Each row is a point on a landscape with many valleys, with its height.
A ball rolls from a point to whichever of its 5 nearest points has the largest drop for the distance, and stops where none of them is lower. Distance is the straight distance between rows; heights are no part of it.
<439> height 78: [126 120 163 111 136  90 140  89 186 127]
<333> height 110: [102 129 126 145 136 146 105 148 125 117]
<203> height 479: [141 146 134 170 152 101 134 142 188 102]
<127> height 255: [108 144 108 154 129 175 110 161 115 132]
<33> height 392: [213 107 105  98 115 122 135 145  37 141]
<666> height 494: [100 131 143 157 128 124 122 153 170 127]
<637> height 165: [ 82 119 142  87 113 141 116 108 139 144]
<420> height 452: [136 108 130 130 149  78 128 121 117 105]
<528> height 780: [ 98 144 151 116 116 118 159  95 224 142]
<645> height 634: [ 90 154 143 137 117 129 169 105 229 128]
<105> height 432: [147 119 130 153 148  79 126 132 132 101]
<84> height 292: [127 154 110 147 106 205 121 171 107 147]
<812> height 770: [ 81 115 164  76 111 121 131  96 158 154]
<634> height 137: [ 96 145 143 158 115 127 149 142 209 137]
<578> height 551: [126 159 137 174 141 118 148 123 213 103]
<284> height 72: [155 113 117  94 132 119 127  88  61 124]
<356> height 767: [131 119 133  74 119 156 120  90  85 148]
<191> height 701: [112 106 144  87 137 103 118  93 101 125]
<71> height 484: [100 162 132 164 120 133 154 122 231 118]
<308> height 388: [178 146  76 169 150 149 120 170  67 114]
<627> height 80: [103  99 164  74 131  94 128  81 156 140]
<186> height 319: [160 146 111 136 120 186 115 170  87 145]
<117> height 656: [ 99 110 178  66 120  97 142  75 186 148]
<124> height 573: [148 126 158  58  96 177 125 118  96 179]
<408> height 131: [ 74 119 148 109 110 138 129 125 158 144]
<56> height 383: [120 136 131 172 141 118 117 164 162 109]
<58> height 438: [151 125 124 171 149  78 134 141 144  95]
<221> height 232: [111 132 111 163 143 140 108 161 118 118]
<614> height 372: [142 145  74 188 158 137 110 180  88 101]
<302> height 347: [189 122 109 114 124 135 131 128  60 136]
<158> height 516: [136 108 152 107 145  73 140  83 163 122]
<726> height 595: [147 153 122 169 164  99 150  93 199  88]
<404> height 360: [165 111  85 110 131 103 133 108  56 102]
<145> height 508: [153  92 134 102 129  39 146  82 129  97]
<161> height 470: [146  85 121 105 127  53 138  95 104  91]
<705> height 520: [105 132 129  97 104 177 118 114 113 154]
<707> height 167: [148 126 116 113 135 145 116 116  74 129]
<79> height 496: [155 121 162  66  83 188 120 143  88 185]
<597> height 354: [167 150  91 162 141 172 113 171  81 127]
<245> height 604: [ 82 154 140 158 100 138 171 127 230 146]
<462> height 175: [ 52 144 124 160  88 183 138 163 137 157]
<576> height 469: [119 115 140 132 145 103 117 126 138 119]
<648> height 560: [154 126 138  84 118 165 119 108  83 153]
<80> height 753: [ 96 106 157  76 129 109 119  90 132 141]
<709> height 382: [156 133 111 192 161  86 125 162 148  93]
<820> height 364: [140 119 106 159 151  84 124 145 101  95]
<182> height 431: [193 116 134  84 116 149 123 132  63 162]
<68> height 62: [122 136 127 116 128 161 108 124 101 133]
<166> height 865: [ 88 120 147  65 115 153 117  85 117 153]
<519> height 295: [113 123 122 136 145 126 116 131 110 120]
<828> height 532: [172 103 123 127 137  43 157  92 152  82]
<826> height 306: [ 77 140 119 164 112 165 121 165 141 136]
<83> height 468: [117 118 132 111 136 118 113 104  92 126]
<488> height 371: [161 136 128 107 118 179 117 147  85 155]
<372> height 795: [103 116 140  86 127 143 114  97 110 138]
<610> height 305: [131 129 105 164 150 120 112 149  95 107]
<131> height 478: [ 73 132 135 136 110 151 120 147 152 144]
<381> height 362: [161 155  76 182 153 163 115 180  75 119]
<87> height 381: [142 114 100 136 142  96 124 123  76  97]
<499> height 333: [ 93 150 120 133  98 193 124 151 119 155]
<587> height 301: [120 134 111 188 156 122 106 176 132 107]
<263> height 95: [126 133 149  85  87 194 129 132 102 178]
<294> height 323: [144 161  92 177 132 190 108 190 101 131]
<328> height 344: [158 141 102 146 144 158 116 144  77 126]
<130> height 722: [ 75 134 152 133  96 133 146 137 193 150]
<289> height 512: [164 123 121 155 155  65 148 112 161  83]
<481> height 340: [119 147 129 122  77 206 129 164 112 173]
<643> height 416: [151 102 109 137 141  59 129 124 111  92]
<609> height 506: [142 126 151 132 147  84 142  94 183 115]
<496> height 531: [144  98 142 113 141  60 141  97 128 106]
<547> height 621: [110 124 156 125 132 104 129 119 177 125]
<309> height 389: [197 130  92 135 131 138 130 151  53 130]
<163> height 860: [ 82 129 162 104 105 118 150 115 203 150]

For each start below, name the point where the ball stops.
<372> => <408>
<726> => <68>
<80> => <439>
<117> => <439>
<166> => <408>

Call two points neighbours if one is among the 5 nearest of the other. Go from one point of each pair to the other, from neighbour to neighbour, staying as low as possible. Name the highest point that can't be avoided.
<439>, <634> => <289>
<408>, <634> => <666>
<462>, <263> => <481>
<462>, <408> => <131>
<462>, <68> => <127>
<68>, <284> => <707>

Two balls start at each pair of points below. Name the first point that both come to, or write never.
<597>, <519> => <333>
<610>, <294> => <333>
<127>, <328> => <68>
